Points on a hilly landscape, in no order, each with its height.
From any point a climber steps to the highest of the 2 points nearest to it. It stops when none of these is higher. Distance is the straight distance between rows; heights are no part of it.
Q_633: [156  99 103 123 142 123 158 123 171  83 120 101 202 179 170 189 147 115
 180 156 132 131 160 109 106]  h=551
Q_249: [108 139 141 193 109 156 153 158 111 163 127 126 117  62 101 100  92 165
  91  81 104 162 146 114 136]  h=63
Q_670: [120 145 148 109 148 106  92 131 113 117 146 128 121 129 127 112 140 124
 153 148 140 113 129 117 123]  h=228
Q_449: [ 60 143 107 118 159 105 112  57 111 170 147 136 120  70 103 129 125 147
 153 127 143 163 138  89 132]  h=251
Q_525: [171 117 150 131 145 127 108 139 119  57 113 162 132 103 195 120 147 128
 179 128 113 152 168  91 108]  h=105
Q_402: [110 132 134 100 182 114 111 126 131 110  73 169 113 113 166  93 158 127
 192  88 128 147 118  91 107]  h=200
Q_264: [126 157 172  80 138 131  72 104 132  94 101 148 136 139 171  71 159  93
 172 110 125 125 118  74 135]  h=182
Q_626: [119 136 140  74 171  93  84 131 129 104  98 152 128 124 161  74 175 113
 200 106 121 105 132  86 113]  h=226
Q_467: [ 87 137 124 120 111  93  92 112 120 140 183 102 125 125 100 124 132 125
 145 175 145 110 139 129 142]  h=194
Q_299: [105  80  45 118 145 100 160 109 151 121 115 100 143 185 130 197 138 125
 160 142 144 126 116 131 136]  h=392
Q_199: [136 166 174 160 170 157 136  83 107 141 109 159 126  88 155  82 128 145
 154 116 101 167 118 143 125]  h=128
Q_319: [144  77  47 146 149 108 157 140 160 123  91 117 120 211 128 202 146 129
 145 106 158 128  89 113 124]  h=460
Q_253: [ 59 156 147  80 170 103 104  46 134 177 103 158 125 114  93  75 138 121
 144 128 123 130  77 100 119]  h=256
Q_932: [ 81 163 146 132 181 109 122  36 104 192 164 156 130  63  81 123 107 144
 147 167 125 147 116 114 128]  h=222
Q_451: [ 69 176 164  96 155 124  91  46 127 154 116 149 134  99 130  57 136 109
 167 103 123 138  96  73 129]  h=216
Q_49: [110 121  90 124  69 110  95 146 147 133 137 104 118 213  99 154 146 110
 110  93 186 125 117  88 135]  h=319
Q_642: [127 127  85 104  99 111  93 186 126 168 112  94 108 223  72 112 139 121
 100  98 163 100  96 156 146]  h=418
Q_895: [144  99 104 126 137 111 154 102 136 105 151 100 145 138 145 180 116 139
 149 186 132 117 145 167 134]  h=292
Q_659: [186  95  95 128  80 134 153 185 129 119 145 114 129 173 118 170 105 120
  63 148 114  82 136 173 122]  h=299
Q_886: [103 116 129 155 138 132 137  98 125 119 153 125 112  96 154 151 124 137
 132 136 136 160 142 130 123]  h=291
Q_236: [125 121 126 105 181  83  94 109 115 120 150 143 145  79 148 133 139 145
 213 164 128 119 177  77 112]  h=434
Q_352: [149 124 124 172 104 189 182 147 116 156  97 138 113  92 113 147  79 135
  48 116  99  95 116 202 133]  h=445
Q_433: [135 153 139  96 150  78  84 200  99 134 127 124 118 156 106  92 150 114
 149 161 110  67 122 157 134]  h=303
Q_947: [ 76 153 137 141 134 175 149 117 134 159  88  96 116 140  87  80 109 143
 111  77 122 143  59 148 165]  h=451
Q_620: [208  83 109 133  90 133 190 180 141 148 138 149 135 189 148 199 134 133
  78 130 123 130 128  99  95]  h=422
Q_752: [154 143 187 108 135 140  86 123 130  75 118 147 139 107 171  79 156 118
 180 127 102 140 146  96 113]  h=137
Q_213: [160  81  79 155 127 129 164 167 150 129  73 144 116 188 129 182 139 127
 103  76 147 153  92 108 110]  h=534
Q_675: [ 88 134 128 123 147 162 148  87 135 131  99 118 118 139 132 102 141 127
 130  90 122 162  82 154 140]  h=400
Q_197: [156 129 168  99  67 129  77 142 140  85 162 111 148 178 132 129 145 123
 111 137 142 123 142 119 130]  h=111
Q_621: [108  91  68 127 146 102 174  68 167 108 154 101 147 137 129 186 112 135
 146 173 138 128 122 148 136]  h=337
Q_257: [181 129 151 117 105  97  97 165 147  74 149 112 193 129 162 138 147 119
 177 172 134 110 193 105 117]  h=564
Q_514: [160 114  82 163 110 151 183 164 134 146  99 123  89 127 131 181  87 134
  61 140 109  86 123 199 129]  h=402
Q_3: [ 68 164 143 153 116 173 130  46 120 166 154 112 120 113 105 127 109 119
  94 121 127 170  93 153 155]  h=396
Q_470: [103 167 171 119 109 126  95 122 115 138 150 123 112 128 128  89 145 113
 135 127 128 129 108 114 148]  h=196
Q_395: [100 166 136 175 177 136 143  56  94 199 146 155 114  59 103 112 109 141
 134 160 101 143 116 158 135]  h=191
Q_565: [156 125 133 178 134 112 142 176 104 111 155 140 113  67 150 154 118 156
 104 146 136 142 179 109 110]  h=73
Q_155: [137 159 178  91  79 136  80 104 135 101 156 110 132 164 133  89 149  90
 121 140 140 133 118 128 149]  h=152
Q_917: [ 90 132 141 148 115 148 152 159 137 138  94 130 128 127 105  82 104 150
 103  28 139 176 104  80 142]  h=79
Q_415: [140 146 170 125 197 134 136  87 114 115  95 174 116  80 168  86 137 132
 189 138 103 157 125 139 107]  h=95
Q_640: [177 120 147 146 133 127 137 136 109 114 144 122 117 114 155 151 114 121
 120 188  93  97 131 202 141]  h=204
Q_123: [110 116 104 118 171 138 140 109 129  96  69 151 111 141 159 118 145 120
 161  63 137 156 118 103 128]  h=178
Q_934: [ 81 136 132 174 142 134 144 144 122 159 115 130 125  67 113 103 102 156
 125  52 128 180 119  94 151]  h=71
Q_121: [175  99 110 121  77 113 129 165 150 106 148 104 149 208 119 160 138 115
  94 157 137  98 135 146 131]  h=254
Q_513: [138 132 137 184 124 137 155 195  98 146 127 142 110  59 126 113 104 161
  92 108 130 145 166 118 111]  h=62
Q_559: [160 133 164 102  74 133  95 175 129  95 143 134 134 151 138  96 137 123
  99 103 146 148 139  98 117]  h=84
Q_484: [ 88 133 106  77 152  74 105  47 142 147 177 108 160  78  76 160 119 136
 180 201 140 117 177  96 124]  h=48
Q_737: [119 147 128  96 157  82  76 167 115 112 126 134 117 147 127  81 152 112
 174 122 133  97 119 111 136]  h=261
Q_172: [135 134 143 136 108 163 129 195 133 155 118 130 125 134  85  65 119 154
  85  68 131 131 108 130 137]  h=102
Q_976: [146 123 126 143 175 122 151  76 114 111 149 140 120  77 155 156 119 146
 159 160 116 147 146 148 133]  h=331
Q_168: [158  87  90 178 117 116 194 139 149  95 143 127 132 125 156 223 105 119
 102 152 128 155 135 102 114]  h=429
Q_336: [102 140 149 147 114 202 167 130 138 150  78 101 135 151 102  89 109 132
  81  83 108 124  78 186 162]  h=502
Q_984: [116 119 119 143  90 163 154 179 143 153 101 128 132 158  96  98 124 145
  75  61 152 162  95 107 131]  h=89
Q_549: [166 117 148 145  93 182 160 181 123 170 132 147 118  77 137 133  91 139
  64 119  98  79 143 197 119]  h=398
Q_599: [100 136 103 105  95 114 102 131 137 144 128  93 108 217  81 124 144 104
 115  96 171 117  97 131 150]  h=360
Q_585: [100 141 146 143 117 181 158 132 124 169  98 106 104 120  94 104 110 122
  99 130 106  92  74 211 165]  h=432
Q_327: [130 150 133 125 139 106  97 199  98 161 115 124  99 144 104 107 139  99
 121 161 106  49 114 203 143]  h=353
Q_506: [ 64 113  88 137 130 120 126 115 135 130 115 129 122 126 139 150 132 118
 125  56 159 171 139  52 126]  h=265
Q_135: [ 86 145 148  84 129 135  90  29 125 120 139 132 134 125 138 105 137 100
 161 108 125 148 121  74 140]  h=177
Q_638: [155  99  93 175 121 135 194 148 130 115 117 127 107 123 154 194 102 129
  84 128 130 129 131 154 125]  h=395
Q_202: [129 122 102 122 107 145 120 169 129 151 111 113 106 194  84 125 128 106
  85 119 134  77  89 192 146]  h=501
Q_237: [ 64 157 155 108 167 133 127  72 130 180 101 117 132 131  86  58 143 119
 141 114 115 113  52 141 136]  h=304
Q_341: [154 111 129 118 125 111 122 107 157  76 141 115 192 127 169 156 145 123
 185 165 130 147 184  96 115]  h=686
Q_146: [142 106 117 119 204  97 136  83 114 119 134 165 131  66 153 137 126 147
 193 172 119 137 165 128 110]  h=379
Q_966: [ 79 136 110 148 136 111 121  93 117 137 143 136 108  67 137 145 122 138
 155 113 139 164 165  86 123]  h=268
Q_567: [113 108  92 135 106 130 120 134 142 106 130 121 128 166 132 165 144 115
 111  92 161 148 130  81 121]  h=284
Q_805: [105 152 144 184 128 183 167  67 116 148 131 123 119  85 131 138  87 140
 105 110 113 181 112 156 141]  h=443
Q_189: [213 127 158  89  95 135 102 197 119 112 133 145 139 180 132  98 145 132
  95 134 109  92 133 164 110]  h=150
Q_80: [145 124 130 141  99 115 123 209 105 144 145 129 101 100 116 124 116 144
  65 143 122  92 151 165 123]  h=138
Q_205: [151 133 141 104 145  73  83 162 127  77 145 136 153 107 156 123 147 135
 210 153 125 103 187  96 111]  h=489
Q_940: [195 103 125 134 142 112 167 133 142  81 139 118 143 116 172 166 121 127
 147 190 105 108 148 178 133]  h=247
Q_443: [ 89 133 118  37 159  95  81  38 136 120 115 125 153 124  99 102 149 113
 185 142 117 107 124  73 119]  h=106
Q_985: [ 84 127 122  63 134 120  97  53 152 102 128 112 152 143 126 119 143 115
 173 141 137 128 131 101 126]  h=140
Q_944: [116 122 117 167  91 104 119 153 115 136 199  92 124  99 105 177 110 134
  94 179 155 120 177 122 136]  h=147
Q_65: [ 91 136 127  58 158  77  87  41 124 136 131 141 146  98  73 121 132 128
 171 190 131 118 136  85 110]  h=75
Q_294: [195 106 126  87  89 133 103 181 151  94 131 123 152 225 123 131 151 117
  94 129 127 109 124 162 121]  h=202
Q_755: [113 126 100 137  96  99 115 150 131 109 172 104 140 139 115 161 133 136
 124 161 156 112 167 122 136]  h=167
Q_668: [160 142 166  86  85 150 101 182 141 127 117 157 131 174 142  76 145 128
  92  54 167 152 130  62 106]  h=64
Q_740: [ 72 151 152 118 137 149 133  60 128 162 129 117 119 136 112  96 126 119
 131 121 121 139  75 160 132]  h=351
Q_474: [168 105 129 165 152 106 136 153 120  77 127 149 127  82 176 153 135 153
 144 136 136 152 179  91 106]  h=86
Q_576: [184  83 102 145 111 150 175 190 154 123 120 155 121 171 139 174 143 139
 100  98 143 155 131  80 101]  h=475
Q_393: [129 138 124 129 121 145 130 160 106 143 108 114 100 151 115 118 129 105
 104 147 121  93 101 208 146]  h=421
Q_882: [127 172 176 194 160 167 135  84  85 164 132 145 119  53 131  91  96 136
 140 136  93 146 112 148 144]  h=161
Q_55: [192 110 137 127  75 165 154 166 128 130 147 139 120 133 139 161  93 118
  46 147  99  83 140 199 114]  h=343
Q_246: [160  91  86 153 128 116 182 144 175  93 130 109 171 145 166 219 129 129
 161 158 132 142 152  95 113]  h=477
Q_411: [160 137 142 133  96 128 110 169 107 124 163 125 130 115 132 144 134 132
  91 180 105 103 155 164 128]  h=164
Q_24: [140 134 128 175 122 179 169 103 124 141 115 121 101  98 143 135  90 129
  74 120 115 137 123 192 139]  h=498
Q_554: [145 128 152 135  90 153 126 212 109 157 128 130 122 122 100  88 126 141
  84 113 123 104 136 145 124]  h=119

Call two points neighbours if one is among the 2 nearest of the other. Go from one point of each pair to the other, from neighbour to neighbour, staying as high as possible. Name the lowest point that can't be avoided.
Q_341 and Q_213 -> Q_659
Q_24 and Q_336 -> Q_740
Q_336 and Q_202 -> Q_393
Q_341 and Q_24 -> Q_638

Where does a climber stop that starts at each point below?
Q_985 -> Q_336
Q_395 -> Q_341
Q_506 -> Q_202
Q_249 -> Q_213
Q_189 -> Q_24
Q_411 -> Q_213
